Points, in no order, along strands that fork, close into loops and pass close to each other.
Points whose rows are less than 72.9 apart are linked; no others are. Some points are linked to none.
noti: [ -3  -6  26   9   6   1  -2  29  12  25   5   8  39   4  -6  -1  22  -7
 -15  -4 -33 -11   8  28 -17  22 -51   5  -3  -6  -2  -2 -42 -12]
kazi: [-14  18 -17  -6  23  -4  14 -53 -16  -3  -4  -7  -4  20  -7 -27  16  -8
 -34  19 -20  22  32 -22   0  27  -1 -18  24   8 -15  13  -6  -4]
lom: [ 10  23  30   3  -8   8  -9  14 -16  33  13  18   6  10 -22  17  27 -11
  -4  18   8  -3   0 -23  10 -13   3 -14  -4  16 -27  16  12 -17]
tapoz: [ -6  -2  21  -2  10   7   2  12  13   2   0  -4  35   1   6  -1  17  -1
 -14  -4 -32   4  17  20 -21  26 -29  19  -1  -8   6   5 -36 -11]
rike: [ 13   8 -35 -16   9 -14  43 -18  -3  11 -14  14   9  23  -1 -31  16  11
   1   5  -3   9   0  -1  26   2 -14 -53   7  24 -18  -9 -14  22]
lali: [  8 -12   2  -8  15  19  44  11   0 -15   4   5  38   9 -17  -6  27  -9
 -13  19  21  13 -18  21 -17  14  -4  22 -15  31  -4   9 -23  18]
Zotu: [-15 -16  32   9 -24   8 -30  36  10  29   9   9  12  -7   3  13 -11 -11
  -8  -5   5 -30 -23  21  -9   1   7  30  -8 -18  14  12  20   1]
fakis: [ 10  -6 -36   9  18 -28   1 -21 -11 -21 -29  -2 -48  -9   9 -33  -4   9
  20 -15 -18   6  13  -4  11  -8 -13 -32   2   5   1 -17   2  19]
mem: [ 23  10 -21  -7   8 -10  23   7  19   3   1  14 -11  -5  15  12  -5  29
  33 -16  -6  23   7 -25  20 -33 -24 -26  -8  29  -4 -35 -40 -23]
zut: [ -3 -10 -23   2   0 -14  -2  -1  -3  -3   0 -12 -36  11  23 -14 -36  17
  11 -30 -18  -1   4  -2  25 -12 -22 -19   4   3   4 -47 -12   4]
busuv: [ -7  -1  24   8   2 -14 -50  -5   5  26  10 -14  13   2  -3  16  12 -31
 -37  13 -27  -6  33   8 -22  31 -10  21  15 -30   4  27  -1 -18]
tata: [ 14  25  15  -2  11   0 -31 -12   6  -3   1  -6  17 -22  -3  27  20 -18
   4  19  13  18  30 -25 -16 -12  22  13   2 -15   5  42  19 -34]
kogi: [-19  15 -27 -15  17 -19  16 -38  11  -9   2 -16 -10  18  10 -32   2 -10
 -35   0 -38  13  31 -18   8  44   0 -24  34  11   0   3  -6  -3]
lik: [ -4  -5   0  -9   8  27  26  -2  -9  -9  24   5   8  24  -9   1   1   8
 -12   5  -3  23 -11   5  -1   0 -19  18  -8  19  -6 -19 -45 -11]
tus: [  3 -10   8   6   2   4   9  15   6 -18 -17   5   8 -16   2  -5   7   3
  14  -1  17 -11  -8  12 -11 -10  13   9 -18  -3  11  10  14  12]
gerom: [ 12  13  -1  15  11 -13  -8   0  26 -21 -21  -4   0 -46  26  17   7  13
  36 -24 -10  -2  24  -3 -30  -4 -12  -4  -8 -18  23  11  -5 -14]
lunup: [  8  24  16  11   3 -19 -12 -10   0  -7 -21   9  15 -34  -1  -1  36 -22
 -11  12 -14 -16  29   7 -38  32   9 -14   9 -16   6  44  26  13]
lolu: [  6 -32 -28  -3  21  -3  18 -16 -23 -26 -39   1 -11  -2  -5 -42  10   4
  -1   3  21 -14 -10  19  -1  12  12  -7  -3   3  -7   3  12  47]
Sunu: [ 22  40  12  -5  -9  -5   1 -10   1  13   4   9  -1 -14   1  23  27   0
   7   9  -9  11  22 -36   0 -15   2 -38  10   6 -17   7   7 -30]
fimog: [  1  -6  36  17 -12  10 -37  33   3  32  12   3  22  -3 -12  24  11  -2
  -7  -3 -11 -11   2  15 -12  -2 -31  28 -17 -17  -5   1 -19 -19]
nupu: [ 20  15  36  13   4   5 -18  34  -9  37   7  17  26  -2 -30  29  37   4
  -3  17   1  -5   8 -14  -4  -6 -41   3 -22   9 -27  -4 -31 -19]
sizev: [ 15   5  -5   2 -15 -31  -1  31  16   2 -17  22   0 -37  25  10   4   9
  26 -23 -14 -28  -9  15  -8  -7 -22 -43  10 -15  23  -7   1  16]
moze: [  8 -12  36  10  -2  28 -31  17  -5  10   8  -6  20  -8 -26  35   5 -20
   2  19  42  12 -17   9 -13 -19   9  67 -22  -6  -6  20   6  -7]
zem: [ -7  15   0   4  -4 -11 -35 -14  24   0   5 -15 -14 -21  29  20 -10  -3
   4 -13 -16   2  21  -5 -13   2   7   7  11 -28  25  12  11 -24]
fomun: [ -1  13  27   3   9  11 -38 -14  -3  31  25  -9  17   6 -17  27  20 -17
 -23  24 -12  18  20 -18 -10   2  -7  34   3  -9 -11  15 -20 -41]
mog: [  2  17 -22  -2  21  -4  25 -39 -27  13  -8   6  -8  18 -19 -31  27   3
 -24  16 -11  20  17 -22   0  12 -22 -38  20  18 -29  10  -9   6]
dak: [ 27  19  -1   3 -15 -38  -2  21  13  -3 -27  19   1 -50  22   8  22  -2
  12 -16 -22 -19  14   7 -21   6 -19 -50   6 -25  12  10   2  14]
lok: [ 14  -6 -32  -9  17  -4  27  -1   5 -17 -16   2  -9   0  14 -16   2  21
  20 -12  -7  16   5  -7  10 -14 -23 -29  -4  23   3 -27 -33  -2]
tig: [-19  -9 -13  -6  -8 -14  10   6  30 -21  -6  -9   1   2  23  -8 -30   3
   7 -13 -14  -7  -3   8   6   3  30  -1   4  14  38  -9  16   4]
zalub: [ -6  -7 -23   1   9   1  -9 -27 -10 -13   5 -31 -51   8  16 -10 -41  16
  17 -25  -9  19   0  -5  14 -15  -7   9  -5  -1   4 -40 -12  -7]
daso: [-29   4  -4  -8 -25  -6 -18  -4  19  12  34 -19  -6  27  26  -5 -29  -2
 -27 -12 -26 -19  10  -6  10  31   8  16  32 -10  18 -18   4 -11]
pag: [  4 -13   0   4  -6 -15  -2  43  26 -12 -14  13   4 -35  20  16   0   8
  33 -27   4 -35 -16  30  -9 -15 -12 -16  -5 -19  34  -9   2  14]
pebu: [  1  12 -17  -2  24  -5  13 -21  15 -22 -16  -8   8 -24  15  -4  10   1
   2  -6 -21  25  32  -6 -20  13 -15   6   3   2  21   5 -28 -21]
pubi: [ -8 -48  -9  -9  -7   1  20  23   5 -29 -21  -2   6   1  11 -19 -25  11
  10 -10  25 -32 -41  36   9  -5  17  20 -11   4  19 -17  24  49]
Por: [-13  -5 -10  -9   6   7  -2 -17   1 -25  -2 -19 -10   2   3   1 -21  -6
   8   6  13   8  -1  -7  -3   3  32  18   6  -5  12   2  13  -3]
dizim: [-10   3  17   9 -43   1 -39  26   0  41  44   3  -7  19  10  15 -21   3
 -24 -16 -18 -27 -19  -3  20   2  -3  -3   9 -19  -4 -17   8 -17]
limi: [ 13  16   5   2  11  14  20   3  -9  17   7  10  13  10 -19   8  30  15
   2  10  -3  18  12 -20   5 -19 -34 -11   2  20 -30 -20 -42 -16]
roser: [ -2 -12 -21  13  19   3 -27 -41 -15 -30 -26 -27 -37 -24   3 -21 -12   0
   7 -10   0  18  15  12 -29  12  -7  32  -9 -38  11  11   4   8]
Vop: [ 12  26  13  12  15 -19 -10  -9   0 -17 -28   4   9 -43  -6  13  36 -22
  -2  17   2 -11  32 -12 -38  18  37  -9   6 -11   5  52  40  -6]
Sak: [ -2   6 -17 -13  10   0  33 -29   3 -16 -17  -3   6   9  -8 -20   3 -12
  -3  20  16  11   0 -15   2   9  48 -14   7  36   3  19  27  10]
meva: [ 13  -2 -42 -13  36  -9  38 -42  -1 -31 -27 -10  -4  -8   3 -29   8   3
  10  -1 -16  47  25 -10 -13  13 -17 -14   1  28   9  -6 -27   2]
res: [ 10  11  11 -13  13  20  16  -6  -1 -23  14  -2  14  -5  -8  25   5  -7
  17  22  33  33  -4 -23  -1 -30  32  35 -13  10   1  14  11 -24]
zap: [ -1  -5  19   3  24  14   1  -2   2   1  10  -9  27  -4 -12   6  15  -6
 -19  12 -19  19  13   6 -31  23 -37  43 -12   0   1   0 -51 -12]
nem: [-13   9   4 -12 -16   2  42  30  30   4  14  15  34  13  13  -1 -13  -2
   4  -3  13  -9 -20  14  14   1  31  -9   3  34  25   0   6  -1]
Zazoz: [-20   5 -17 -11   0 -15   3 -13  28 -13   6 -17  -1  -3  33  -6 -19  -4
  -9 -11 -39   3  31   0  -6  25   3   4  23  -3  26  -3  -3 -12]
tivi: [  5 -11 -23   0  -2 -12  -3 -17 -39   5 -20  16 -43   8 -16 -34   5   6
   2  -1   0 -16  -5  -5  24 -12 -22 -36   7 -14 -33 -17   4  35]
Kepo: [  5  20 -15 -22  15  -1  62 -19  16 -12  -2   0  24  15  -3 -10   3  -2
   2  20  17  31   7 -11  10   7  31 -21   2  46   9   4   8 -10]
Somi: [ -7 -33 -11   4 -10 -10 -25  13 -28  -3 -26   7 -30  -1  -9 -23  -6   1
   0  -3   3 -40 -17  26   5   6   0 -10   4 -28 -11  -2  32  52]
Fev: [ 19  29   9  -3   0 -12   7  10  36  -5   3   6   7 -33  26  32   7   6
  32 -11  -5   8  18 -23  -6 -17  12 -17   5  12  18   2   8 -30]
Leli: [ -2  -6  33   8 -14 -10 -31  33   8  40  11   6  25  -7  -7   7  17 -15
 -16  -1 -28 -24   4  25 -16  23 -35   7 -10 -16  -5   5 -23  -6]
podi: [  1  -2   0  15   1  10 -49 -27  -9   8  11 -32 -23  -6  -1  20 -25  -6
   0 -16  16  17   9  -1 -13  -6   1  37   0 -40  -6  13   7 -28]
guno: [ -5  10  19  -7 -16  20  22  27  21   0  30   5  29  -6   7  34 -12  -1
  21   4  28   6 -16 -11  15 -27  34  31 -14  25  17   4   9 -34]
kuv: [ 34   4   2  14   5 -25 -10  17  -9   0 -43  19   0 -45   2  -5  34   2
   2  -5  -8 -27  10  13 -29   2 -30 -27   1 -36   3  15  -6  25]
befeb: [-15  17 -30  -6 -15 -19   7 -24  12   6   9  -8 -17  32  21 -17 -25   9
 -20  -8 -35  -7   7 -14  20  26   4 -34  28  22   3 -28   8   1]
nor: [ -4 -21   5  11  -8  -2  -4  38  27 -18 -11   3   9 -28  24  17 -17   9
  33 -33   8 -22 -21  28 -22 -17   1  15 -18 -21  39  -3   7   1]
nis: [-12   8  16   4 -31  15  -8  24  -1  24  36   4  -8  23  -3  14 -15  10
   5 -10   7  -9 -18 -16  32 -23  20  -2  -2   4 -12 -11  23 -13]
zugot: [  7  25   5   4   1 -20 -19  -4  10   4  -6   2   5 -24   7  -2  24 -10
 -14   2 -29  -3  30   4 -29  27  -3 -16   9 -17   7  31   2  -5]
Raku: [-22  -5  -8  -5   0   5  -6 -32 -15 -12  -5 -19 -19  17   0 -27  -8  -6
 -21  11   3  -2   3   1  -2  21  19  13   8 -10  -1   6  18  13]
Bigit: [ -5   7  12  -2  -7   9  29  35  35  -2  12  15  29 -10  10  16  -3  -6
  18   4  34  -3 -22   9  11 -22  37   4 -15  27  25  12  16  -3]
mip: [  8  -5  36   8   5  19 -11  29   0  21   8   9  27   2 -18  26  30  -6
  -2  15   6   7  -1   1 -10  -4 -24  29 -25   6 -15   0 -27 -15]
Tup: [ 15 -21 -32   0  11  -9  10 -14 -27  -9 -35   8 -29   3 -16 -31  11   3
   5   7   6 -13  -9  12  11  -6 -13 -37   5  -1 -21  -4  12  39]
bek: [ -1  -8 -21  -9  -7   3  17  -6  -2  -8   2  -2 -18  28  -3  -7 -26  14
  13  -7  12   5 -14 -18  37 -22  21 -27   4  41 -12 -27  15   5]
foli: [  0   9  -3  -2   5  -8  20 -10  -2 -13 -18   5   3  -9  -9 -11  15 -13
   1  14  22  -8   5  -6  -1   2  38 -25   3  13   2  21  32  19]
lonit: [  2   5   3  -6  12  12  29  -2  -4   1  19  11  14   9   4   2  13  16
   2   2  -1  19   2 -10   4 -15 -37   5  -6  25 -11 -17 -56 -21]
Vus: [ -2 -17 -12   7   6  11 -14 -18 -15 -19  18 -31 -39   9  10   8 -55  21
  17 -27  10  31 -12  -5   3 -14 -10  30 -16 -12   7 -30 -18 -17]
bubup: [ 13  24   2   0   8 -16 -19 -18   9  -3 -10  -5  -6 -32   9  15  21 -25
   7  15  -3   7  35 -22 -24   2  29  -8  11 -17  13  37  36 -17]
zaro: [-14  31 -24 -10   0 -10   2 -35   9  13  19 -10 -26  19  17 -22 -12   2
 -19  -9 -49  11  32 -25  16  21  -7 -29  32   4  -3  -9  -8 -19]
bofad: [ -5  20  24   8 -32   1 -16  21   1  39  48   8   2  23  -6  19 -10   2
 -19 -11 -16 -20 -14 -14  30 -11   9 -22  12   7 -16 -11   5 -16]
zeron: [  8  21   8  -5   7   4  12   7  27 -17   4  -2  11 -24  24  28  -8  18
  43 -13   6  23   7 -15   0 -29   1   2 -11  14  13 -14 -10 -32]
Pev: [  2 -10 -21  -8  12   1  50  18   6   4 -15  20  35   4   1 -22  15   0
  -9   8  12 -11 -12  36  -1  16  -7 -16   1  13  -3   2 -20  31]
toguv: [ -8   7  17   6   4 -13 -21  -5   6  18   9   0  13   2   1   0   9 -15
 -28   6 -35 -11  27  10 -20  35  -5   0  10 -22  12  25  -3  -7]
budit: [ -8 -21   2 -10   2  23  35  10   3 -19  20  -7  10  17   4   4 -16   5
   1   2  19  20 -32  15   1   5   7  21  -9  27  10 -19 -28   6]
kemor: [-19 -22  -1  10  -8  15 -35 -16 -20   0  12 -30 -11  23 -11  -6 -36  -8
 -22   5  10  -7 -14   8   0  13  24  54   2 -26   1   5  21   4]
nik: [ 17  29  13  13   2 -10 -24 -11 -14  18  -5   7  -8 -25  -4  18  22   2
  10  -1 -13  12  30 -30 -15 -12 -23  -9  -5 -14 -10  14  -2 -28]
Namu: [ 15   2  -3   5  10  -9   7   6 -11  -9 -29  13   2 -24  -7 -15  39   6
   1   4  -2 -13  10  16 -24   9 -12 -24  -5 -11  -6  22  -5  17]
Sudet: [ -1 -17 -12 -15 -25  -3  23  33   1  13  -4  26   5  23  -4 -11 -15   6
   8   3  23 -31 -38  19  45 -16  15 -21   6  14 -11 -19  24  38]
Vemok: [ -9 -24  -6  -8 -19   5  22  33  11 -11 -15  17  15   5   2  -8 -19   3
   8  -9  30 -31 -46  20  25  -5  34   0  -6  19   8 -14  36  38]
paluv: [ -6   9  28  12   6   2 -40 -13 -12  38  27 -13  -2  11 -15  22  13 -10
 -24   8 -32  11  19 -16 -10   4 -36  17  -4  -9 -23   4 -30 -35]
bosa: [ 16  -4 -30 -12  13  -4  55  12   4  17 -11  28  40  19  -2 -20  13  10
  -3   5  11  -4 -10  23  25   3 -25 -35   4  13 -18  -7 -22  23]
fasi: [-12   5  -6   3 -13 -17  -7   3  26 -12   3 -18 -10 -12  30  -2 -25  -3
   4 -13 -20 -11  11  -4   1  11  19 -13   9  -9  31   2  17  -5]
denov: [-11   2  -7   2  -2  -4 -12 -25 -10  -5  -9  -8 -28  14  -7 -18  -2   4
 -15   3  -8 -19  -3  -7   9  15  16 -17  15  -2  -9   3  22  19]
Zifus: [-12 -20  -9  -7   6  11  16  -9 -13 -20 -11  -5   4  16  -2 -31  -2  -5
 -11  12  10  -9  -9  27  -6  17  18   5   2   6  -2  11  10  32]
duk: [-28  10   1 -11 -20   2 -18  -4  17  12  30 -10   8  27   6  -1 -22 -20
 -50  11 -12 -17   7  -7   6  35  30  20  29  -3   7   5  22 -12]
Lam: [ 18  25  15   9  -3 -14 -17  16  20 -13 -17   8   4 -43  14  38  11  14
  41 -15   5  -3  12 -14 -13 -22   3 -17  -9 -14  15  10  13 -15]
divor: [-22 -11  21  11 -39   1 -33  32   8  28  30  -1   3  17  10  10 -27   3
 -12 -20 -10 -34 -25  13   8   3   6  16   7 -22  18  -6  16  -8]
sez: [  3  10 -23 -24  12   2  26 -26  -2 -13   5  -5 -10  28   4  -5 -29  16
  12   4   8  36   0 -32  32 -24  31 -22  -3  57  -5 -32  12 -10]
vegef: [ -2   3  10  -6   1  20  -1 -13  -3 -11  10  -4   0  -1  -6   7   1   3
  15  13  27  17  -6 -13   6 -18  22  15  -6   9  -2  -2   4 -13]
zuvu: [ -8 -13  12   9  19  -4 -40 -19  -8   5  -2 -26   5  -8 -10   0   9 -27
 -29  14 -18  12  29  10 -29  32 -20  43  -3 -34  -3  25 -23 -10]
muda: [  7  -8   9  13 -17 -20 -26  21   2  -3 -21   6 -15 -37  -2   9  -4   6
  27 -17  11 -36 -13  19 -16 -12  11 -17  -2 -37  13  13  42  29]
votir: [ 11 -12  13  10  -9 -11  -6  28   5  -9 -30  13  -1 -34 -11   7  15  -5
  22  -3  25 -30 -13  17  -9 -17  18  -7 -13 -21   3  24  36  32]
Keme: [ 13  31  20   3 -15  -9  13   6  -1  19   7  24  10   1 -10  15  25  -1
   1   4  -1   4   9 -22  10 -11  -6 -38   6  10 -18   4   0 -11]
feku: [ 14  26  22   1 -40 -20  -2  15  -6  17   4  13  -5  -7  -3  11   2 -15
  -1   9   8 -17 -14 -16  18 -11  36 -49  12   0  -9  21  46   9]
vasu: [ -2 -15   8  11 -35 -14 -14  33 -14  19 -11  25   9   3 -12  -4   3 -12
 -18   6   9 -49 -34  25   6   5  20 -16   5 -15   0   8  39  42]
vazis: [ 14  23  -1   3  14   9   8 -11 -25  21  -5  19   6  11 -26  -2  41   7
   6  10  -2  20  14 -26   1 -26 -34 -29  -2  13 -40  -1 -22 -12]
guv: [-22 -37  -6  16 -15   6 -27   4 -28  -1  -4 -17 -29  12  -6 -25 -22  13
  -9 -20   4 -27 -16  36  -9  17 -16  31  -8 -34  -2  -8   7  21]
romoz: [-31   7 -13  -9  -8  -7  -1 -13  21  -1  22 -11  -2  23  27 -15 -28  -1
 -35  -6 -41  -8  25  -9   4  45  -3   4  31  -2  20  -2  -7 -12]
Kuze: [-11 -30   5  -8 -10  15  22  21  17 -26   6  -6  25   4  19  -7 -22   3
   2   1  17  -6 -32  27 -12   8   9  34 -12   9  27  -8  -4  17]
Zeru: [  9  30  24   7  15   2 -20 -15  -3  13   7   1  12 -16 -19  23  26 -13
  -6  18  -4  16  36 -31 -13  -4  -7  11   8 -11 -10  28  -6 -38]
Zire: [ -7 -14  -2  -3   8  30  -8 -18 -15 -17  36 -24 -21  20   7   5 -31  11
 -12 -13   1  35 -21   1  -3   1 -19  42  -6 -15   0 -27 -31 -21]
futo: [ 12   6  17 -11  12  19  -4  -9   3 -23   7 -21  10 -20  -2  39   4 -17
   9  25  42  34  -2 -16 -20 -16  28  48 -16  -8   6  23  11 -16]
Gufi: [ 11   0 -35 -11  34  -9  32 -27  11 -52 -23 -13   1 -29  14 -19  12   0
   2  -3 -14  32  19  -1 -31  24  -8   6  -3  14  24  10 -21   3]
legap: [ -2  -9 -26   9   0 -11 -23 -29 -33   2 -10 -11 -70   8 -11 -27 -13  14
   0 -16  -6  -9   8 -19  18 -14 -15 -26   4 -11 -23 -22  10  15]
mebam: [-10 -12   4  -4   8  23  -4 -18 -16  -7  19 -10  -9  17  -2   1 -11   5
 -13  -1  -5  19  -1   5  -6  -2 -19  35  -3  -6  -4 -11 -26 -11]
vafu: [-23  -6   1  -1 -17  14 -27  -6  -7  14  19 -20  -6  24   5  -2 -29  -8
 -24   4   2 -13  -7   2   5  25  27  43   6 -17  15   5  27 -13]
vona: [  3  21  -1   2  12   3   0 -36 -36  17  -4   9 -22  13 -24  -8  27  10
  -9   6  -6  13  15 -29   9 -15 -21 -24   8   9 -44   5 -14  -8]
lazul: [ 17  35  37  18   0   4 -16  10 -18  44   8  19  13   8 -41  27  44 -10
  -4  28   2  13  13 -40   2 -18 -18  -5  -8  15 -40   7 -14 -22]
potap: [  6   2  20   6 -24 -14 -23  19 -15  22   2  12  -2 -12  -9   5  11 -10
 -15   0 -11 -27  -7   6  -8   8 -11 -30   0 -21  -5  12   9   8]
das: [ -5   6   3  -6 -19  14  17  18   3  13  25   7   1  35  -9  -4 -13   8
   2   7  12  -2 -19 -19  39 -22  27 -17   5  30 -15 -11  13  -4]
pav: [ -2 -11  40  16 -19  18 -38  32   8  24   8   4  18  -4 -20  24  -1 -23
  -6  15  32 -14 -26  12  -1 -14  21  50 -18 -14   8  28  27  -9]
gal: [ -2 -12   3   5   2  16  -3  10  12 -25  -4  -5   4 -22  13  11 -15  11
  30 -11  23  -1 -16  12 -12 -17  10  23 -20 -11  15  -9   6   2]
mebe: [ -6   1 -21  12  -5 -14 -24 -36 -24  -7 -13 -13 -55  13  -2 -28 -21   4
  -5  -1 -15  -4   8 -12  16   6   7 -24  13  -9 -12 -12  26  18]
kopo: [ -8   6 -12   7   0  -5 -45 -23   4  -5   7 -30 -39  -8  15  10 -32  10
   8 -20  -6   6  17  -8  -4  -3  11  17  10 -35  13   0   8 -26]
kito: [ -2   3  30  -2 -12  30  26  32   7  10  32  10  31  15 -20  22   4  -3
   7   9  26  19 -23 -11  18 -20  13  32 -21  27  -8  -1 -11 -20]
saz: [ 10  -8  19  16 -13  -2 -41  15 -24  26  11  12 -11   7 -16  -1  15  -3
 -14  -8 -13 -18  -4  17   3  -1 -35  -4  -6 -24 -21  -6 -13   8]
Rerak: [  6   5  16  11 -23 -13 -31  18   2   5  -2   6 -10 -26   5   9   2  -5
   8  -9  -6 -30   2  12 -15  -7  -3 -24  -1 -29   6  11  23   7]
Mobeb: [  8   0  29   0   4  29 -18  11   3  -4  16  -6  24 -20 -13  44   4 -19
   8  33  47  25 -14 -12 -17 -20  15  73 -27  -7   7  28  13 -22]
Lisid: [  8   1 -10   8  13  -5   1 -11  14 -20 -26  -4 -10 -27  15   1  12  11
  18 -14 -10   5  22   5 -23  12 -22   3  -7 -12  14   4 -20  -3]
tenog: [ 13   6  -7   2   3 -15  17   1   1  -1 -24  13   8 -17   1 -10  22  -7
   6  11  -1  -8   4  -5  -6   1  15 -40  -2   3  -3  15  17  20]
gisez: [ -2  24 -11 -14  11  11  48 -25  12   2  18   8  19  32  -6   0   4   2
  -6  11   1  29   1 -26  18   0  13 -15  10  45  -6 -11 -23 -18]
binum: [ -8  -8  15  -8  -8  29  23  11   1  -7  25   1  22  26 -12   1 -15  -4
 -12  13  29   9 -29   6  12  -3  20  30  -6  27   4  -7  -1   0]
Zoli: [ -1 -45 -16  -9  10  18  38  22 -12 -22 -21   7   9   2  -2 -21 -11   3
   8  -4  33 -14 -41  32  11  -8   0  11 -15   6  -2 -12  -9  48]
tadut: [-10 -18   8  10   4  12 -44 -25 -28   0  -4 -24 -27   3 -20   6 -20  -4
 -12  -1  14  18  -3  13 -16  -2   0  50  -4 -40  -7  11   9  -5]
fekig: [-18 -20   0  -5  -6   2  23  20  28 -33  -2  -7  21  -8  24   2 -23  -1
  15  -6   8  -8 -29  21  -2   1  39  21  -4  18  41  -8  15  10]
zan: [ -3  11 -20 -23  18  14  41 -35   9 -18  15 -11   4  30   1   3 -18   2
   7  12   8  49  -9 -37  25 -15  19  -6  11  50  -2 -15 -14 -16]
falug: [  3 -32 -21 -16   8   8  23  15 -31  11 -12  26  -3  24 -19 -18  -2   9
   5   4  23 -18 -31  21  43 -13 -19  -2  -3  -1 -37 -20  -7  40]
pudi: [  5 -45   0 -11  11  21  20  24 -26  -8 -19  22  12   8 -20 -16  12   3
   7   8  32 -15 -32  37  12 -11 -16  17 -11  -1 -27  -9 -12  43]
nove: [  1 -24 -17 -13  -1   4  24  14 -15   4  -8  17  -3  17  -7  -7  -4  11
  20  -3  20 -16 -27  15  37 -15   4 -23  -4  13 -25 -25   2  34]
sido: [-18 -31  -3  17 -21  -2 -44   3 -32   7 -14 -12 -39  10 -17 -20 -19  -1
  -2 -12  10 -30 -18  30  -6   7   3  18  -4 -40 -13   3  35  39]
tipes: [  2  -1  17  15  -2   6 -41 -10 -25  38   6  -6 -21  10 -18   2  17  -3
 -19   4 -25  -4  13   2  -3   6 -41   6  -2 -26 -25   1 -23 -11]
vuri: [  8   3 -36 -17  27  -9  42 -24   8 -26  -7  -8  -6  -2   8 -21 -14  14
  14  -3 -11  46  10 -12   7 -11  -7 -20  -3  44  10 -28 -25   0]
Nive: [ -5 -36 -12   1  -2 -13   3  19 -15 -19 -32  13 -10 -13   0 -18 -11   4
  12 -16  19 -41 -28  42   4  -8  -2  -1 -10 -18   7  -6  24  47]
zar: [ -7  -6  -9  -9  -5   5  46  17  23  -2   1   9  35  11  13 -13  -4   8
  -3  -7   5  -9 -15  15  11   7  10 -15   1  23   7 -14  -8  11]
noten: [  8   7 -34 -13  13  -5  45 -38  -9   0 -14   8  -3  25  -8 -30  13   7
  -9  10   1  30  14 -11   8  10  -6 -43  13  37 -22  -3 -19  10]
rifo: [  8  16  -4   1   6   5  16   8  17  -7  14   3  -4  -4   9  26  -8  26
  41 -17  -3  25  -1 -28  16 -34 -12 -11  -4  20   0 -25 -24 -33]
Vugeb: [-11 -19  20  -3  15  13 -23 -11   2   4  14 -19  25   6 -11  18   7 -24
 -24  23 -12  19  16  18 -29  28 -28  67 -17 -23   3  12 -37 -16]
lidot: [  5   2 -26  -2  -8 -17   3   1   3   0   8  -4 -35  18  21 -19 -34  16
   2 -20 -25  -9   0 -14  28   1  -3 -39  16  17   4 -42  10   2]

A piece is all that can be reached along the links. How many separate loops has the piece of each point below (a circle has one, a figure eight two, a Y none), and how many tips (points with one link)?
muda -> loops 2, tips 0
lidot -> loops 3, tips 0
pudi -> loops 1, tips 1
gerom -> loops 1, tips 0

How many points has the smallest loop of links through each point below? Write - if it is on no loop.
Sudet -> 7
potap -> -
Vop -> 22
romoz -> 11
noten -> 17
vazis -> 16
gerom -> 12
tivi -> 8
Kuze -> -

Name the points in between on the shortest way along the links from the first point to the second, in order.
rike / fekig -> noten, mog, vona, vazis, limi, lonit, lik, budit, Kuze
budit / kemor -> Kuze, fekig, tig, fasi, zem, kopo, podi, tadut
bek / kuv -> sez, zan, gisez, Kepo, Sak, foli, tenog, Namu
res / das -> futo, Mobeb, moze, pav, Zotu, divor, dizim, bofad, nis
Keme / pag -> Sunu, nik, Zeru, fomun, paluv, tipes, saz, potap, Rerak, muda, votir, tus, gal, nor
nem / Zazoz -> Bigit, guno, kito, binum, budit, Kuze, fekig, tig, fasi
